Each scene shows the same named points in several views. A view is turned or mirrored, shifted and resized as a whole, has a little noise and may leave points out.

Scene 1
View 1
(121): [  1   4   1  -2 -18 -12  21 -10   4  -4  18  -6  22 -15  -3   0  -9  -8
   9  14  -9   9 -20  19  -6   3]
(76): [  1   2   3  15  -4   4  -1  -1   9  24  12  19  -6 -14   4  -3   4  -6
  -5   0 -11  -6 -13  -2  -2   6]
(18): [ -6   0  -5   1  -1   5   4  -1  10  15   0  14  -4  -3   8   1  -3  -8
   7   1 -17   6 -23   2  -5  14]
(41): [ -4  -7   5  15   5   2  13  -6  12   8  10   8  -4 -13  -2  12   1 -15
   3   6 -17   8  -8   4 -13   3]
(226): [ -4   3  -3  -2  -8  -1   1  -7   4  11   6  14   4  -4   8  -7  -1  -6
   2   5 -11   0 -22   7   0  16]
(166): [ -1   3  -1   6  -9   0   6  -2   8  15  10  11   3 -11   4  -3  -3  -6
   2   3 -12   1 -19   5  -3   7]
(189): [-11  -9   3   8  11   4  -6 -15   5   7   1  24 -11   0  10   2  11 -14
  -6   6 -14  -1  -8   3  -5  22]
(215): [  2   0   6  11  -8  -6  17  -7   8   5  19   1  10 -19  -5   5  -2 -11
   2  10 -10   6 -11  10  -8  -1]
(185): [ -5  -5   1   9   2   2   9  -5  10  10   7  11  -3  -9   3   6   0 -12
   4   5 -16   6 -14   4  -9   9]
(106): [ -2   1   0  12   0   9   0   4  12  27   5  19 -12 -10   6   0   1  -7
   0  -3 -15  -1 -17  -5  -5   8]
(125): [  2   2   4  13  -8  -1   8  -2   8  17  16  11   2 -16   0   0   0  -7
   0   3 -11  -1 -14   3  -5   1]
(109): [ -5  -3   2   5  -1  -1   1 -12   4   6   8  15   1  -5   6  -2   4 -10
  -3   8 -11   0 -13   8  -3  16]
(107): [-14  -7  -5  -4   7   6   0  -8   7   5  -8  18  -8   6  12   3   3 -13
   6   4 -19   8 -21   5  -5  26]
(48): [ -5   1  -3   2  -3   4   0  -3   8  16   3  17  -3  -4   8  -3   0  -7
   3   2 -14   1 -21   3  -2  15]
(127): [  0  11  -8  -5 -15   2   1   4   7  23   6  12   4  -7   9 -10  -8   1
   6  -1 -12  -1 -31   3   2  12]
View 2
(185): [ 10   3  -6 -12   1  -4  12   4  -5   0   8 -13   5  -5   7   3 -10  -8
   3   7  -3  -6   1  -2  -8  -7]
(121): [ -2   1   9 -19  -1  -9   8 -16 -13  -6   3 -16   8  -4   3   8 -10  -4
  -5  10  17 -18  11   5  -5 -10]
(48): [  9   9  -5 -12  -2   3  12   1  -2   0  10  -4  10  -8  11   3 -15  -6
   8   4  -3  -2   2   1 -13 -12]
(166): [  6   7  -6 -15   2   3   9  -4  -5  -2   8  -6   9  -4  11   2 -13  -2
   3   4   1  -8   6   0  -8  -9]
(18): [ 11   7  -5 -13  -2   3  13   3  -3   1  10  -8  10  -6   8   3 -12  -8
  12   5  -5  -5   0   3 -13 -13]
(76): [ 11   9 -17 -11   7   6   7   2  -1  -1   9  -1   7  -4  17  -2 -14   1
   1   2  -6  -1   5  -6  -7  -3]
(226): [  4  10   0 -12  -3   1  12  -5  -3  -2   8  -3  11  -9  11   4 -17  -5
   5   3   2  -4   4   2 -12 -12]
(41): [ 14  -2 -10 -12   5  -8  10   8  -7   0   7 -19   2  -2   7   2  -6  -8
  -1   9  -5  -7   1  -6  -5  -2]
(109): [  5   8   0  -9  -2  -5  14  -1  -3  -1   8  -6   7 -10  10   3 -16  -6
   1   6   0  -3   3  -2 -10  -8]
(125): [  7   6 -12 -15   7   2   6  -3  -6  -3   7  -6   6  -2  14   0 -12   1
  -3   4   1  -7   7  -5  -4  -3]
(215): [  4   0  -3 -16   5  -7   7  -7 -10  -4   4 -16   4  -2   7   4  -8  -3
  -7   9   8 -13   8  -3  -3  -3]
(106): [ 14   8 -17 -13   5   9   8   6  -2   0  10  -4   8  -3  15  -1 -12  -2
   8   2  -9  -2   1  -3  -9  -7]
(189): [ 11   7  -3  -1  -3  -8  19  10   3   3   9  -5   4 -15  12   2 -17 -10
   2   6 -10   7  -2  -7 -13  -4]
View 3
(189): [-10   3  -5   3  10 -11  -6   4   6   9   7   0  -6   9  -6   7  -4  -3
  -2   0  -9  -2  11  -1   3   7]
(166): [ 1  6  4  6  5 -3  4  8 10  4  2  6 -3  1  4  3 -4  2 12  4 -3  5  6  8
  2 -3]
(185): [-2  1  7  8  9 -5 -1  9  5  7  5  5 -5  9  1  1 -6  3  8  4 -4  6  9  7
  3  2]
(107): [ -6   2  -2   9  19 -16  -3   6   7   4  12  -1  -7   6  -5   0  -9  -3
   7   1   1  -6  10   0   6   5]
(127): [ 5  9  2  7  6 -8 11  6 16  1  3  5 -3 -7  5  1 -5 -1 18  2  4 -3  5  6
  1 -9]
(41): [-3 -1 11  8  7 -2 -4 10  2  9  4  7 -5 14  2  1 -5  5  5  5 -7 11 10  8
  3  5]
(215): [-2  2  6  5  5  5 -1 11  5  3 -2  8 -2  6  4  0 -1  9 15  8 -6 19  4 12
  4  0]
(226): [-3  6 -3  5 11 -7  2  7 11  1  4  3 -4 -1  0  2 -4  1 14  4  0  3  5  5
  4 -1]
(125): [ 1  5  7  4  0  0  3  8  9  6 -1  8 -2  4  5  5 -2  4 10  4 -7  8  7  9
  0 -3]
(106): [ 4  5 11  8  2 -8  6  6 10 11  4  7 -4  6  4  6 -6 -3  3  0 -5 -4 12  5
 -2 -3]
(76): [  2   7   7   4  -2  -4   5   5  11  10   0   8  -2   4   3  10  -3  -2
   2   0 -10  -1  10   6  -3  -3]
(18): [  0   4   6   9  11 -10   3   7   9   5   8   3  -5   3   1   0  -8  -1
  10   3   1  -2   9   5   3  -1]
(121): [-3  3 -2  5 11  4  0 12  8 -4 -1  6 -2  0  4 -5  0 11 27 11  1 23 -1 13
  8 -2]
(109): [-5  5 -4  4 10 -6 -1  7  9  3  4  3 -4  3 -2  3 -3  1  9  3 -4  5  6  4
  4  1]
(48): [ 0  5  4  7  8 -9  3  6 10  6  6  4 -5  3  1  3 -6 -1  8  1 -2 -2  9  4
  2 -1]
View 4
(107): [-11  -6  -8   1 -10   7 -11   9  -6  14 -15  13 -15  -4 -16  -5  12  19
  31  -4   8 -15   5  -4  15  -6]
(125): [ -9  -9 -12   7 -17   0   5  -2  -1   9 -19   0  -7  10  13 -11   3   8
   4  14  -2   0 -16 -11   2   5]
(76): [ -7 -14  -8  14 -18 -10  15   1   1   4 -19  -5  -7   9   8 -13  -2  13
  17  14   8  -7  -8 -11   5   2]
(215): [-12  -5 -13  -5 -14   9  -2  -2   0  14 -17   7  -4   9  17  -7  11   3
  -5  12 -11   5 -24 -11   1   6]
(189): [ -9 -14   4  -4 -12   1   7   5   1  10 -12   7  -1  -1  -9  -3   9  10
  36   3   7 -15   1  -3  15  -3]
(121): [-16  -4 -17  -6 -18  18 -21  -7  -5  20 -21  11 -15   6  11   3  12  -4
 -15   3 -18   4 -27 -16   0   5]
(185): [-10  -5 -12   0 -10   5  -1   5  -1  13 -15   9  -7   6   3 -11  12  15
  14   9   0  -2  -8  -5   7   1]
(226): [-11 -11 -10   7 -20   3  -9  -1  -5  12 -22   2 -18   2  -3  -1   1   7
  13   1   2 -11  -9 -14   6  -1]
(166): [-11  -9 -13   8 -17   2  -4   0  -3  12 -21   3 -14   6   3  -6   4  10
   9   7   0  -5 -11 -12   4   1]
(127): [-11  -9 -20  22 -23  -2 -12  -1  -8  10 -28  -2 -29   4   0  -6  -6  14
   5   2   6  -9  -8 -19   1  -1]
(106): [ -6  -7 -15  16 -14  -9  12   6  -1   4 -18  -1 -10   9   6 -20   1  24
  18  14  12  -4  -3  -8   6   1]
(48): [-10  -9 -11  10 -16   0  -4   3  -4  10 -20   4 -16   3  -4  -7   3  14
  18   3   6 -10  -4 -10   8  -2]
(18): [-10  -5 -16  10 -13   2  -7   7  -5  11 -19   7 -18   3  -3 -10   6  20
  16   4   6  -8  -3  -8   8  -2]
(41): [-10  -2 -11  -6  -7   6   6   6   2  13 -11  12   2   8   9 -15  17  15
  11  13  -3   3 -12  -2   7   3]
(109): [-11 -11  -5   0 -16   5  -5   0  -3  13 -18   6 -10   1  -2  -1   6   5
  16   3   0  -9  -9 -10   8  -1]
View 5
(226): [ 7  6 -3 -5 -2  7 11 15  7 -9  0  3 -4 -2  4  7 -1  3 -1 -2 -9  4 13 -4
 -1 -5]
(109): [  7   4  -1  -3   2   8   8  11   3 -12   5   6  -4  -4   3   6   3   0
  -3  -2  -8   2  13  -2   2  -9]
(41): [  9  -4  11   7   4  15  -3  11   1 -11  15  18   0  -5   8   3   4  -1
  -4  -3  -7  -6  14   2  14  -5]
(18): [ 12   3   9   0  -5  11   1  19   5  -4  -1   7  -3  -2   5   6   1  -1
   1  -3 -12  -1  15   2   4  -1]
(185): [ 9  0  9  3  1 12  1 13  2 -9  8 12 -1 -3  6  4  2 -1 -2 -3 -8 -3 13  1
  8 -5]
(215): [  2  -1   1   6   6  11   9   9  11 -11  17  19   5  -3  13   5  -6   9
  -5  -3  -4  -3  12  -6  16  -3]
(48): [ 12   4   3  -3  -4  10   6  18   3  -8   1   4  -5  -3   2   5   0  -3
   0  -2 -10   1  13   0  -3  -3]
(127): [ 10   7  -2  -6 -11   9  13  24  13  -3  -3   3  -4  -1   6   8 -12   3
   3  -1  -9   2  11  -5  -6   6]
(189): [ 13   1   3  -2   4  11   1  10 -10 -17   6   3  -8  -6  -4   3  15 -10
  -4  -1  -9   1  12   5  -5 -15]
(166): [ 9  2  0 -1 -2 11  9 16  9 -9  8 10 -1 -3  7  5 -7  2 -1 -1 -6 -2 12 -3
  2  0]
(76): [ 17  -4   0  -1  -3  15   8  20   1 -14  16  13  -5  -7   2   3  -6  -8
  -3   1  -4  -8   8   0  -8   2]
(107): [ 11   7   9  -3  -2   8  -2  14  -4  -7  -9  -1  -7  -2  -2   5  14  -4
   0  -5 -15   5  16   5   1 -11]
(106): [18 -3  6  0 -7 16  3 23  0 -9 10 11 -6 -5  2  4 -4 -9  0  1 -8 -8  9  3
 -6  4]
(125): [ 10  -3   0   2   0  13  10  16   7 -12  16  15   0  -5   8   4  -8   0
  -4   0  -4  -5   9  -4   3   1]
View 6
(41): [ -7 -17  -8 -13  12  20  -2  -6   8   2   3  -8   7 -13  26  11  12 -20
 -17  -5 -27  -8  11  -4   9  -8]
(106): [-10   4  -3  -4   7   9   1 -13   1  -5  10 -22   1  -4  31   9   3  -1
  -8  13 -25 -11   6   4  13   8]
(107): [ 16  -1   3  -9   5  27 -10  -3  -8   1  12 -12  11  15  15  22  21  -6
 -14   8 -28 -19  24   1  24   5]
(121): [ 14 -38 -29  -7  -9  16  -2   1 -16  -6 -12   9   1  -7  17  12  -1 -25
 -11 -14  -1  -6  12  -3  -2  -5]
(18): [  4  -5  -4  -6   0  19  -4  -8 -10  -5   9 -13   5   6  25  17   8  -9
 -11  12 -21 -13  15   0  17   5]
(109): [ 12  -8 -10  -5   5  16  -7  -5  -5   1  -1  -9   2   2  14  11  11  -5
 -10  -4 -19 -13  15   6  11   5]
(127): [  9  -6 -14   3 -14   8   0 -10 -24 -14   4 -13  -2   7  27  14  -8  -3
  -1  16  -5 -13   9   4  10  16]
(189): [  9   4   1  -8  19  19 -11  -6   7   9   5 -17   6   6  10  11  23   3
 -15  -4 -33 -17  18   9  19   5]
(76): [ -7   3  -7  -2  11   5   1 -14   5  -2   4 -22  -3  -8  27   3   1   3
  -6   6 -22 -10   4   8   8  10]
(166): [  2 -11 -13  -3  -1  11  -1  -8  -8  -6   1 -11   0  -3  24  10   1  -8
  -7   3 -14 -10   9   3   8   5]
(48): [  7  -2  -6  -4   1  15  -4  -8  -9  -3   5 -14   3   6  21  14   7  -3
  -9   8 -19 -14  13   4  15   8]
(125): [ -5 -12 -16  -4   5   7   0  -9   0  -3  -2 -12  -2 -12  26   5   1  -8
  -8  -2 -15  -8   4   4   4   4]
(215): [ -1 -28 -22  -9   3  13   0  -4   0  -3  -7   0   0 -16  22   7   1 -20
 -13 -11 -12  -6   6  -1   0  -5]
(226): [ 14  -8 -12  -2  -1  14  -5  -6 -12  -4   0  -9   0   6  16  12   6  -2
  -7   2 -13 -14  14   6  11   9]

In a view up to two points have been moved. Name them for each view, in the order of its rows, or write none.
view 1: (76), (109)
view 2: (41), (125)
view 3: (226), (48)
view 4: (166), (106)
view 5: (18)
view 6: (127)
